Points on a hilly landscape, in no order, each with its height.
From any point a ball rolls to the lowest of the 2 points nearest to it. It stops when none of these is lower. Distance is the straight distance between rows; heights are no part of it.
z533 height 135: -10 -15 -36 -6 -14 21 33 -25 33 53 23 26 7 -31 -15 -36 -1 -54 -9 22 -25
 -9 -19 -5 -29 59 19 -12 -36 21 -40 -21 12 -9 -24 14 -54
z135 height 787: -22 8 28 -6 -16 68 46 14 25 22 -20 15 42 -5 -22 40 18 -34 -19 -16 42 2
 41 3 36 -4 28 37 -50 -23 -47 31 -9 -34 -50 20 14
z978 height 348: -30 45 16 -10 -11 -9 -2 34 -16 -49 -40 -23 -2 37 -14 -29 -2 34 20 -47 31
 -3 8 -7 45 26 4 7 8 -5 82 31 1 -14 12 -39 12
z823 height 608: 27 24 -21 38 -28 13 47 7 -40 49 -16 19 10 11 -5 5 4 44 -14 53 9 12 -11
 -24 39 23 -16 -43 4 8 -2 -8 -32 5 30 -20 -18
z332 height 547: 33 -16 -12 1 6 23 6 -9 15 -38 -9 -10 3 9 -13 34 -9 1 -31 14 20 -4 39 10
 42 -71 -13 32 6 -60 -53 11 -18 -6 4 -3 84
z282 height 529: -27 21 -48 -81 40 49 -29 -35 11 -45 -13 -20 8 12 14 12 6 42 33 -6 -7 -13
 -18 1 -16 19 -7 -23 -12 10 11 31 -18 -26 -57 -34 29
z40 height 482: -26 10 6 17 47 -55 -48 -9 -32 -28 -7 -21 -4 27 -22 -8 45 48 43 -43 -7 48
 6 22 10 -2 -16 8 26 37 39 37 -22 32 32 -10 44
z879 height 871: -13 26 -57 -13 -31 25 -16 8 22 -1 4 25 -15 38 -14 6 0 26 -4 -8 -1 -29 -7
 -38 -25 24 -8 -2 -35 37 26 -22 -42 -4 -29 -47 54
z324 height 523: -1 27 -38 33 20 -18 -13 -22 -15 -29 3 -7 -16 11 6 -20 17 49 23 -25 -26
 28 -19 -7 15 -85 -21 -6 11 -28 -6 -6 -19 59 -3 -35 45
z401 height 187: -14 17 -42 -15 -48 94 4 13 15 -7 23 12 25 13 18 16 -7 -53 -6 -15 6 4 35
 9 -3 -10 -8 8 -62 -9 13 3 25 -23 -32 36 5
z30 height 476: 12 43 -68 43 -11 12 24 10 -8 -20 1 20 2 16 -7 -55 11 54 1 -31 -16 34 -23
 -11 49 -43 -24 -29 -15 -16 40 5 -17 41 18 -43 28
z530 height 505: 23 21 -14 12 -1 19 2 -24 -17 -25 -8 -7 17 12 1 4 9 31 -3 11 0 30 13 -10
 41 -98 -2 4 -5 -63 -42 -6 -23 45 5 -25 64
z232 height 462: -42 24 0 -45 -13 65 33 -19 21 -27 38 15 16 -34 14 -26 -21 -8 -15 25 -8
 -6 4 -12 -14 -2 -1 -52 -53 -33 -12 -23 4 -2 -48 3 -47
z847 height 332: 19 6 -9 61 -10 -31 -3 47 -49 -11 35 30 -11 21 -15 -32 22 21 1 16 -15 24
 -2 24 3 0 -14 2 11 12 86 -1 -23 22 78 -12 37
z25 height 250: 32 -18 11 41 -20 -29 -11 42 -38 -59 22 0 -23 15 -15 -26 1 -1 7 34 3 -2 6
 25 -5 -6 -29 9 22 -8 47 -23 -19 -5 33 -23 31
z111 height 524: -18 12 -45 -13 17 -64 2 -38 16 8 24 -14 -43 -69 -28 -12 -33 15 5 -16 -10
 37 -27 -43 -52 23 30 -31 -3 31 -13 -23 7 44 -4 10 -30
z591 height 204: -52 11 -47 1 13 -51 28 -2 3 -29 2 22 -6 -71 -37 -48 11 31 28 -60 10 10
 -76 -23 -28 23 4 17 23 17 -3 -15 0 21 -52 16 -50
z746 height 269: -37 30 20 -29 24 -22 1 -21 44 -37 -1 -46 49 29 -2 0 -13 20 57 -62 26 -6
 7 20 25 9 12 41 4 -12 -5 9 18 -22 7 8 -3
z32 height 568: 8 -39 -8 -17 35 -65 -39 -8 19 -8 13 -12 -59 -65 2 2 -37 -5 -3 -48 13 -9
 -41 1 -47 -1 24 34 47 8 11 -19 41 0 1 54 -18
z971 height 509: 1 9 72 -24 15 -14 -33 -13 9 -6 -13 -36 27 -3 16 51 -2 21 14 42 18 3 28
 -23 -22 20 14 -21 8 26 3 6 -20 9 -25 -20 -2
z452 height 319: -63 46 53 -11 -7 16 46 4 -17 -13 -64 25 40 7 0 -12 19 41 -2 -49 32 -10
 -23 -15 9 14 -6 4 -2 -35 -28 -3 -11 -32 -39 -2 -53
z243 height 402: -42 25 11 -71 46 46 -6 -9 6 -48 7 -6 4 5 7 33 -10 53 7 -26 30 -36 0 22
 -6 -13 -11 8 -16 -21 11 5 -9 -29 -38 -6 7
z136 height 588: 9 -42 7 3 40 -55 -47 17 -21 -27 13 -6 -66 -38 2 -2 -11 6 6 -39 -13 -50
 -43 40 -42 -9 -9 32 76 13 44 -17 21 -4 8 35 27
z599 height 426: -18 -43 -5 12 6 19 54 -27 37 12 -2 10 -20 -19 -25 -4 23 -28 22 -4 -18 -7
 12 -10 9 -38 -3 -7 -21 -18 -72 2 -21 13 -84 -18 -31
z266 height 583: -28 12 110 -22 2 -47 -18 -20 5 -9 -20 -15 50 -8 11 25 -8 -2 13 19 13 2
 31 -11 -30 15 43 -4 5 -26 -4 13 13 6 4 -16 -21
z675 height 416: 56 0 -52 17 12 7 -13 6 1 10 -5 -4 -59 17 14 15 -6 16 -29 -14 -26 -25 -30
 7 11 -43 -40 -23 43 2 -14 -17 -11 -11 24 11 39
z824 height 436: 18 33 33 2 -20 23 36 17 14 10 -41 -20 6 -6 21 -16 -27 -21 -45 -2 27 1 13
 0 48 -3 12 -12 -1 -43 -18 11 35 -38 31 17 -31
z642 height 481: 2 34 -51 5 32 -33 -3 -34 12 22 24 -9 -13 -15 1 -30 -5 30 5 -27 -25 35
 -26 -3 -9 10 -7 -39 15 35 -7 -8 15 29 41 0 4
z583 height 675: -24 39 66 13 -17 -33 34 12 11 15 -13 -5 16 -2 -37 12 -9 -28 -23 -13 41
 -10 47 19 17 5 54 46 -6 -56 -9 15 18 -24 45 8 41
z218 height 175: 45 -49 4 49 -24 -40 22 39 -15 -74 -1 -14 -16 2 -14 -40 -14 -46 -25 32 8
 16 41 0 21 -7 -28 16 18 5 16 0 -1 4 18 -27 35
z229 height 541: -28 47 57 24 33 -41 -14 1 -47 -36 -7 -20 29 10 -2 -4 23 49 44 -7 16 45
 17 34 14 2 9 -3 25 -12 41 27 -11 22 63 -10 27
z335 height 632: 40 -49 -31 22 -14 -9 29 -9 39 13 -27 -24 8 22 -21 52 3 -25 7 67 19 -30
 19 -20 29 11 7 8 17 3 -55 15 -34 -20 -36 -43 24
z154 height 394: 6 36 3 -8 12 22 -26 0 18 -52 4 -37 8 26 26 -39 -16 15 20 -49 -13 52 32
 -1 40 -25 -5 -39 0 11 46 34 19 14 33 12 2
z211 height 289: -12 -22 25 -34 3 4 -14 -14 37 -1 5 11 26 -30 37 -35 -26 -42 -10 -26 -5
 -16 -25 23 -28 14 19 21 -19 -35 -4 1 62 -33 -8 28 -65
z549 height 150: -19 31 36 -40 4 -28 1 21 66 11 -26 -8 -42 7 2 3 -41 -40 -40 -68 8 -23 20
 2 -2 1 30 3 -7 10 0 -21 25 -19 16 -5 8
z887 height 637: -16 39 105 32 -8 -24 30 0 -2 24 -28 -13 63 -10 -28 24 -4 -13 -6 3 21 21
 40 1 16 5 58 3 -3 -52 -25 36 12 9 26 0 -3
z378 height 540: 29 -12 -6 19 -29 46 -32 14 -27 19 41 34 10 20 -1 21 17 0 -28 20 -13 8 21
 7 5 -38 -19 12 -23 -16 -3 -10 -15 8 26 19 56
z37 height 630: 26 -18 2 2 4 -8 -50 -2 9 -16 -16 -24 3 35 6 56 12 18 12 43 -3 0 24 -38
 -22 11 -11 -9 20 53 -4 15 -44 6 -18 -34 51
z588 height 671: -2 -17 -61 -60 25 40 -55 -38 -34 -8 -5 -8 40 26 -1 18 46 36 40 11 -12 -1
 -29 10 -8 38 -5 2 0 27 9 41 -19 -16 -41 -26 33
z795 height 794: -13 4 -19 -15 -15 29 24 27 34 24 -26 20 1 18 -9 53 -5 -11 -20 20 40 -42
 11 -26 -23 37 1 10 -47 28 -15 -4 -45 -30 -54 -29 25
z13 height 483: 13 -13 39 -23 1 75 -41 42 -56 8 -28 24 17 20 33 50 25 12 -15 10 12 22 5
 8 8 0 -34 26 -6 27 12 35 -26 -31 -33 9 6
z182 height 446: 31 24 -18 6 2 18 10 -13 50 -43 -6 -50 5 11 24 -29 -27 -5 -3 -13 -2 42 36
 -14 70 -46 -14 -51 -7 -20 -23 22 16 9 13 5 -6
z600 height 160: -23 -24 26 10 11 -55 34 -34 -24 25 27 -24 -44 -67 -18 19 -5 6 16 25 -26
 -11 3 -2 -32 -26 13 -5 -16 -26 -45 2 -9 57 -32 7 -30
z343 height 525: 29 -4 13 -17 1 30 3 17 0 -40 -25 -17 -28 -20 8 24 -42 1 -77 25 32 -13 53
 0 45 -43 -38 6 2 -27 -13 16 -8 -9 3 1 63
z829 height 318: -18 -46 -31 -10 -2 21 0 -51 30 1 19 25 43 -3 -12 -23 29 -24 21 -25 -30
 33 6 -28 -10 -30 3 24 -44 1 -65 3 -19 35 -78 -8 0
z200 height 548: 3 -42 -44 -27 25 -40 -8 -25 35 -4 28 -12 -60 -77 -11 11 -41 5 -1 -12 2
 -3 -29 -31 -59 -4 26 -3 5 1 -14 -26 19 16 -34 37 -19
z790 height 607: -5 13 15 23 -19 -51 -4 22 -5 64 -29 38 -40 -3 7 -26 5 -10 -32 -32 -15
 -22 -37 -18 -46 45 4 -3 11 48 32 -32 12 1 16 -5 -24
z156 height 345: 25 12 50 28 4 -35 -19 40 -34 8 -53 0 -2 36 4 21 25 23 -23 10 16 37 26
 -23 10 16 -1 5 29 52 21 26 -25 11 58 4 22
z339 height 386: 31 18 37 -1 19 18 4 -3 -8 39 -28 -11 -14 -13 27 13 4 2 -38 4 5 13 -7 16
 16 -17 -17 -22 14 -1 -44 -8 14 -22 33 50 -28
z615 height 457: -14 20 14 -30 11 5 -41 -16 -25 2 13 10 -6 -5 13 -46 -13 24 4 -3 -13 22
 -2 0 -22 44 29 -45 -1 23 86 7 20 21 30 -6 -21
z742 height 657: 0 19 17 7 -16 -20 -8 3 -11 65 -39 27 16 17 20 -27 17 -2 -18 -26 -12 -10
 -43 -11 -30 76 11 3 15 28 0 4 33 -33 37 13 -49
z227 height 82: 21 -88 -16 17 18 -13 -15 -23 -29 -14 15 14 -26 5 18 65 2 6 34 42 -15 -46
 -18 6 -38 -32 -31 30 37 -19 -27 -21 -32 11 -35 5 35
z758 height 155: -42 31 -34 17 7 -39 54 -9 3 -4 8 16 5 -38 -22 -38 7 34 22 -52 -2 -9 -53
 10 6 -7 -29 -7 15 -7 -17 -33 -1 13 -30 0 -43
z911 height 154: -25 -11 12 -8 36 -29 -29 -51 27 1 47 -16 45 -25 -23 -6 10 0 23 -39 3 46
 28 21 -5 -35 13 44 -26 -6 -54 17 10 32 10 37 21
z457 height 653: 3 -15 40 1 22 -41 -30 -26 -48 4 10 -2 29 -14 18 -19 15 15 24 22 4 -9 -37
 52 -15 22 8 42 48 -42 6 5 37 -28 49 26 -44
z215 height 679: 18 41 -18 21 -24 -12 27 19 -32 30 -9 11 -18 1 -21 14 -14 51 -37 56 38
 -24 7 -12 25 27 -8 -14 7 2 31 -10 -29 -3 40 -33 32
z210 height 829: 31 -73 9 39 -10 -35 -2 1 -62 9 38 1 16 11 -2 9 36 -3 43 59 -38 17 -16 20
 -3 -26 -39 17 37 -6 -35 -9 -14 30 15 1 -32
z60 height 539: -1 -18 -13 4 5 -42 -10 -7 55 1 -4 -40 -3 12 8 -21 -17 -28 28 -11 -8 -13
 -10 -17 -11 30 0 -10 5 47 -3 -15 6 -2 -20 -19 -31
z907 height 83: -9 47 -39 -37 -20 80 -17 -23 -1 -7 31 -12 40 11 23 25 1 -1 26 -7 -3 3 20
 22 -7 16 7 -2 -35 1 23 11 40 -32 6 36 -1
z732 height 432: 14 6 10 42 19 -22 -2 2 -17 25 6 -2 -3 -4 15 -30 10 4 -4 -12 -24 38 -13
 12 16 -20 -24 -19 17 17 -14 -3 16 22 45 27 -38
z913 height 605: 11 -38 -8 21 -23 28 -60 7 -12 -11 28 28 -9 16 5 -5 8 -9 -19 -2 -32 6 16
 -15 -22 -40 -27 9 -24 22 8 -10 -29 35 -14 -6 39
z573 height 501: 13 -3 -15 -3 -7 34 15 -9 -44 39 -12 32 -3 2 13 21 38 39 8 37 -6 7 -28 -9
 6 12 -39 -28 18 22 -26 -13 -31 -7 -36 -5 -26
z74 height 722: 8 57 2 -1 7 -29 20 -4 6 61 -29 -20 6 23 -4 14 -8 21 -2 -10 15 -19 -27 12
 5 63 21 -4 27 22 -17 -7 10 -44 72 11 -16
z256 height 472: 15 32 -13 -17 18 25 -31 1 -20 17 14 6 -19 15 -12 19 19 47 -24 -39 -15 4
 -2 23 4 -22 -25 22 1 13 -3 -1 -13 -10 43 25 60
z205 height 215: 11 23 55 13 6 -76 -5 22 18 10 -25 -6 -58 -8 25 -15 -37 -40 -30 -14 -30
 32 24 0 -10 -12 24 -43 29 4 31 -18 21 27 64 -9 -8
z714 height 669: 21 -41 -27 1 -3 -27 -44 -8 0 26 69 9 -2 -37 -16 -35 -26 -31 -3 32 -16 -7
 -29 19 -42 25 17 28 1 9 18 -30 36 7 37 27 -35
z658 height 681: 16 -44 8 10 -13 12 -23 -22 -30 24 3 21 -42 -22 20 12 17 -2 -27 21 -45 31
 15 -40 -30 -40 -28 -37 -23 35 -29 -5 -26 56 -42 11 -6
z427 height 285: 22 -24 -55 24 -9 -26 -5 -41 -5 12 11 -12 20 38 -6 6 15 3 42 43 -34 -16
 -32 -18 -18 -37 14 16 7 -11 -43 -32 -31 46 -21 -46 38
z923 height 367: 17 -23 -45 46 -44 -2 15 -1 -38 19 31 31 28 39 -19 -15 24 8 28 44 -36 10
 -25 -14 22 -58 -11 17 -11 -30 -10 -25 -32 52 6 -46 24
z72 height 255: -56 -4 -22 -22 23 -15 20 -30 3 -33 -20 26 10 -66 -40 -15 12 26 27 -30 31
 32 -48 -39 -35 24 17 29 12 -11 -46 -8 -14 7 -46 50 -72
z220 height 369: -51 30 45 -41 22 -22 -16 -30 -35 -12 17 12 -8 -50 -6 -22 -22 48 -12 -11
 13 13 -3 -14 -40 7 22 -26 -4 -14 20 -10 16 33 -4 -4 -39
z404 height 442: 35 -28 -31 32 -31 25 -9 -5 -26 -27 20 2 59 51 8 -18 25 1 28 36 -34 53 16
 -24 41 -68 0 -3 -9 -30 -9 15 -14 52 14 -22 32
z251 height 427: 2 -15 -31 -27 3 42 -40 22 -7 -3 -5 12 6 17 23 -37 21 -14 0 -35 -23 7 -34
 3 -9 43 -19 9 -10 63 28 15 15 -25 -27 8 -25
z531 height 549: -10 41 5 -2 -58 18 13 21 11 27 28 11 -5 5 -4 2 -38 -32 -19 34 19 -22 45
 -19 -8 40 46 -33 -46 -3 73 -21 16 1 36 -3 15
z678 height 265: 55 -39 -6 34 -42 4 20 45 -24 -38 -7 -30 29 27 14 -18 7 -60 -21 42 14 22
 43 -1 42 16 -7 13 21 0 3 24 30 -22 44 16 0
z753 height 370: 48 -8 28 31 -47 23 19 27 -30 3 9 -17 55 11 -1 24 20 -56 -21 69 8 34 63
 -7 11 22 37 -19 3 -6 21 26 27 -1 61 38 4
z204 height 521: 4 -19 10 1 8 5 33 24 30 68 -37 41 -21 9 -4 29 8 -34 -35 -29 15 -52 -26
 22 -24 35 2 46 -19 20 -28 -30 3 -47 1 29 -8
z63 height 343: 15 18 -25 -25 -13 75 14 44 15 -7 -40 10 -1 14 49 -22 -10 -29 -17 -18 -13
 -4 -38 11 18 28 -30 -11 -7 18 12 1 21 -64 -20 21 -48
z88 height 468: 20 -31 -55 11 1 28 61 17 50 44 -24 35 -8 24 -23 19 11 -33 -15 -44 8 -28
 -32 15 32 7 -25 38 -7 16 -51 -20 -12 -40 -19 16 11
z966 height 559: -1 -16 -22 -24 5 13 -77 1 -61 16 44 16 5 3 -13 -27 25 13 4 15 -12 6 -14
 22 -33 58 16 5 -5 34 78 17 20 4 39 15 13
z926 height 494: -1 0 -23 4 4 -21 -32 7 32 0 -7 -23 29 33 16 -56 9 -13 27 -66 -21 26 -20
 -16 10 46 3 9 8 81 26 18 25 2 14 8 -31
z932 height 670: -7 5 -25 28 -24 -2 26 4 66 -27 56 -26 -12 0 -36 -45 -19 -60 13 -8 -15 1
 58 -3 33 -29 36 -1 -36 -30 12 13 18 17 -5 -22 28
z728 height 739: 41 -52 -6 48 -27 13 14 -3 -14 27 -6 6 -60 1 -15 5 19 -43 -16 44 -63 15
 18 -28 6 -68 -6 -26 -3 -12 -52 14 -24 50 -32 -26 10
z915 height 731: -26 48 48 14 -6 -57 25 12 -29 42 -3 6 -24 -9 -20 33 -20 40 -10 35 38 -43
 -5 1 -18 18 20 -11 13 -19 15 -34 -19 -1 31 -19 7
z977 height 719: 1 16 16 11 2 -48 14 4 36 -7 9 -32 5 8 -40 30 -9 -14 9 26 32 -2 47 6 13 8
 28 16 0 -6 -14 4 -20 -10 28 -21 57
z176 height 619: 9 13 -55 3 -51 27 19 -4 40 -7 37 -13 -6 9 -21 -1 -34 -40 -19 38 3 -21 59
 -27 17 -6 36 -19 -40 -22 26 3 10 11 3 -30 60
z897 height 782: 53 -78 -7 40 -33 3 3 17 -42 18 1 2 -20 23 4 25 21 -30 -7 64 -44 22 -1
 -25 22 -53 -43 -23 37 0 -43 -1 -22 18 8 -9 -5
z707 height 414: 16 -30 -65 -9 27 19 47 -19 48 11 17 30 -6 -17 -2 1 -3 2 11 -29 -6 -40
 -50 38 5 -18 -30 17 7 -21 -38 -44 25 -19 -21 30 -9
z286 height 609: 9 -25 26 10 -38 54 -17 55 -60 13 -23 41 14 27 23 29 10 -6 -4 46 30 -24
 -8 4 10 24 -25 37 -6 4 43 8 -30 -35 -31 -19 -9
z302 height 314: 7 15 30 -5 2 2 -39 -7 3 -49 -7 -54 55 42 42 -13 1 -13 51 -4 -4 46 34 -4
 14 22 28 -17 21 14 31 42 37 -5 48 26 -25
z28 height 232: -48 40 -2 -32 19 20 43 -2 -3 -35 -27 12 5 -19 5 -38 16 32 4 -34 7 -34
 -54 5 3 23 -21 -26 23 -18 4 -15 3 -29 -39 3 -65
z817 height 357: 30 -18 69 -11 19 44 -55 20 -57 -8 -37 1 -16 1 35 60 24 24 -15 43 7 8 8 9
 -2 -19 -41 -16 41 17 6 23 -34 -10 -23 5 8
z594 height 218: -36 55 46 -33 -2 -38 12 30 33 -30 -25 -6 -19 25 -4 -6 -49 -8 -36 -56 28
 13 54 -29 28 -7 42 -28 -2 -5 37 -4 12 23 25 -35 8
z5 height 636: 3 -18 -50 11 7 -36 -44 2 -25 24 49 20 2 -31 -30 -56 1 11 16 -2 -3 0 -69
 19 -29 50 15 26 19 29 52 -12 32 6 26 5 -36
z674 height 601: -25 29 57 7 25 -32 -29 -22 -64 3 8 -3 56 -5 -2 -15 24 46 40 13 14 11 -15
 45 -8 30 24 17 28 -31 28 21 17 -8 55 8 -9
z41 height 870: 0 -33 -8 24 5 -36 -32 -21 -72 31 49 21 38 -11 -16 4 42 43 37 46 -17 20
 -22 4 -20 15 -10 26 17 16 3 6 -15 41 21 -3 -12
z934 height 211: -45 22 40 -31 52 -46 -17 -34 20 -11 4 -21 25 -14 -15 14 -4 39 32 -70 30
 15 11 24 -8 -6 13 61 3 4 -30 11 13 5 16 23 19
z669 height 377: 31 -4 -13 26 -8 -6 13 28 33 12 6 -5 -60 -19 -2 -12 -31 -27 -38 -10 -5
 -39 -19 13 7 -33 -26 -22 12 3 3 -37 1 -6 -5 5 -1
z777 height 220: -10 27 34 -70 15 20 -20 -1 47 -3 -17 -15 -3 -5 45 10 -43 -27 -24 -40 -4
 -15 3 14 -25 19 26 6 -14 -14 2 -1 54 -49 18 24 -23
z131 height 170: -13 21 57 19 -6 -60 30 4 31 27 -20 -8 -36 -21 -2 -30 -33 -47 -23 0 -29
 -9 7 -2 -10 2 43 -44 8 -35 -1 -4 36 7 28 -23 -51
z896 height 732: 25 10 -23 14 -7 -44 -11 0 25 -47 -12 -43 2 40 -5 13 -13 12 22 37 17 13
 35 -38 21 11 -3 -14 19 25 11 14 -30 11 22 -50 52
z982 height 557: 23 -45 -39 1 11 -6 36 -23 55 -7 -41 -33 -16 22 21 50 -10 0 31 35 15 -39
 -13 -20 14 -11 -18 -22 19 -5 -56 -11 -32 -16 -54 -34 -9
z972 height 480: 10 22 19 -13 -23 44 32 22 3 -15 -17 -14 -11 -23 13 -8 -30 -16 -75 5 39
 -1 53 -2 68 -19 -6 -1 -21 -38 2 20 21 -8 11 21 21
z686 height 219: -27 6 -33 -7 1 4 -10 -48 49 -17 44 -9 48 -5 -12 -44 6 -10 24 -55 -22 48
 15 -16 1 -13 10 7 -51 11 -31 11 19 37 -18 20 -2
z479 height 203: 4 29 -12 -13 -20 49 -36 -9 -5 -42 17 -47 58 31 21 44 9 -17 48 13 14 15
 44 20 12 7 14 11 0 -2 32 28 37 -29 31 37 6
z543 height 567: -8 -24 16 16 -5 -35 -13 11 13 72 -4 32 -43 -3 -15 8 8 -39 -35 -23 -3 -33
 -8 -1 -51 36 9 37 -11 54 -4 -31 0 -3 4 20 8
z912 height 126: -23 -8 42 35 -7 -83 36 9 -16 21 2 -22 -72 -52 6 -9 -18 -21 -4 -7 -36 -10
 -12 -9 -26 -20 8 -26 -4 -7 3 -8 9 57 -19 2 -40
z402 height 321: -43 25 32 -52 39 -15 -3 -20 -7 -20 22 4 -43 -29 0 5 -20 38 -20 -27 22
 -36 -10 5 -35 -17 4 -5 7 -13 14 -32 15 1 -20 8 -12
z185 height 421: 9 2 18 12 43 -46 -41 18 -56 18 -45 -29 -13 39 -4 8 59 35 14 -23 -12 27
 -7 15 11 23 -11 -5 52 61 14 42 -13 4 58 5 20
z458 height 324: 35 -31 20 -15 12 25 -9 2 -5 59 2 4 3 -12 37 31 -5 -40 -27 55 -5 -18 -12
 30 -15 14 0 -9 7 3 -38 -10 21 -38 26 38 -41
z545 height 217: -13 -13 33 13 -11 -8 32 -33 -14 47 21 1 13 -36 -19 -21 -9 -17 15 37 -21
 -9 -6 7 -18 22 22 -14 -30 -10 -31 -8 6 25 -15 -3 -64
z261 height 839: -25 1 23 -18 32 43 61 -6 66 16 -16 0 14 -4 -10 19 8 -37 -3 -39 31 -23 20
 29 22 0 32 29 -36 -37 -61 13 22 -48 -26 27 -14
z509 height 413: 3 17 -41 45 -2 -19 -8 28 -23 7 3 27 -24 19 -17 -44 26 44 7 -27 -23 16
 -24 0 10 -6 -24 -33 4 38 80 4 -26 38 21 -33 22
z664 height 268: 7 -15 -40 -17 -13 88 3 38 5 -13 12 30 0 12 34 8 -26 -29 -2 -3 2 -20 -18
 30 12 -15 -43 14 -28 -17 18 -3 -1 -46 -41 16 -9
z387 height 280: -53 76 47 -21 2 -15 13 34 -5 -32 -45 13 -12 29 -3 -23 -14 47 -23 -86 22
 14 11 -27 21 1 20 -18 -1 -8 52 12 7 1 14 -31 -5
z385 height 701: -5 -11 17 59 -32 8 42 31 17 -10 32 2 -9 -17 -31 -62 -7 -55 -9 1 -10 19
 42 6 45 -36 13 9 -43 -45 15 19 9 30 -6 -14 -16
z464 height 356: -27 -39 -20 -49 43 31 17 -13 56 -27 19 30 5 -44 1 -8 -22 -19 -3 -39 13
 -26 -32 30 -29 -1 -4 41 -24 -18 -18 -26 46 -16 -46 42 -32
z352 height 267: 18 14 62 28 -8 -84 6 36 -2 -24 -60 -12 -31 18 7 2 -11 -26 -28 -7 13 27
 25 -4 1 9 11 18 43 1 13 3 7 -15 69 -18 22
z905 height 239: 15 -50 -9 -25 7 40 11 -11 8 57 6 30 -14 -33 24 41 -11 -48 -19 64 -12 -21
 -8 6 -44 20 -4 -15 -21 17 -41 -18 -6 -21 -49 8 -34
z980 height 362: -32 47 -5 -56 18 53 26 -15 -52 -1 -31 22 -2 -21 -15 4 43 60 -2 17 8 -15
 -32 11 2 34 -25 -53 9 -5 7 -1 -35 -22 -38 -4 -11
z130 height 784: -5 -24 -11 -23 16 23 -51 -30 -37 -16 35 -4 49 5 8 -1 34 39 49 15 1 13 -4
 23 6 10 -11 25 3 -3 3 28 -5 -5 -21 1 1
z90 height 479: 6 15 19 14 -65 44 2 22 -2 32 3 3 24 6 -2 29 -5 -66 -29 51 17 3 62 -20
 -10 37 62 -15 -42 5 50 18 29 -8 15 16 8
z342 height 720: 7 -17 -20 1 -30 50 44 4 28 45 -3 8 43 13 -17 44 10 -37 3 38 24 -15 23
 -10 24 21 22 12 -34 -7 -37 19 -24 -31 -51 -15 7
z221 height 194: 19 -71 -37 10 11 -4 -17 -44 7 17 22 13 26 27 -7 46 14 -12 33 42 -19 -36
 -21 7 -36 -23 6 39 9 -10 -48 -22 -27 10 -21 -13 43
z304 height 497: -12 -34 -20 6 9 -33 38 -22 45 6 -16 -30 -29 -9 3 0 -2 -11 25 -2 -7 -34
 -14 -30 -13 7 -13 -23 0 25 -38 -15 -19 4 -67 -14 -41
z496 height 212: 14 -65 28 -4 36 29 -37 4 -30 -39 -12 8 -22 -2 39 71 -6 6 21 42 12 -34 -2
 18 -25 -32 -47 10 37 -14 -4 4 -38 -17 -44 0 13
z262 height 396: -19 26 -42 -34 -10 50 18 -10 17 -40 34 31 -12 -25 5 -42 -8 25 -19 1 -26
 -14 -25 -15 -13 -30 -32 -53 -25 -23 8 -46 -12 9 -53 -16 -9
z899 height 335: -8 25 -13 -9 -4 6 -1 20 17 -54 -19 -44 14 40 -9 -6 -6 21 39 -40 33 -21
 12 8 51 2 -10 46 6 -9 32 25 0 -38 -2 -9 22
z231 height 331: 13 -4 -42 -6 -17 64 7 32 26 -16 15 32 -39 -11 13 -8 -27 -4 -39 -6 -5 -45
 -28 10 0 -34 -49 -24 -16 -9 18 -35 -16 -23 -45 -14 6

Where does a ball stop that starts at each point below?
z674 -> z912
z204 -> z549
z932 -> z218

Call two points neighbours if one is among the 2 nearest of the other. Go from one point of each pair to the other, from neighbour to neighbour, staying as low as possible. Name the highest point that can't be avoided.
z912 and z533 -> z545
z402 and z227 -> z136
z218 and z912 -> z332
z227 and z218 -> z324
z911 and z549 -> z978
z907 and z549 -> z60
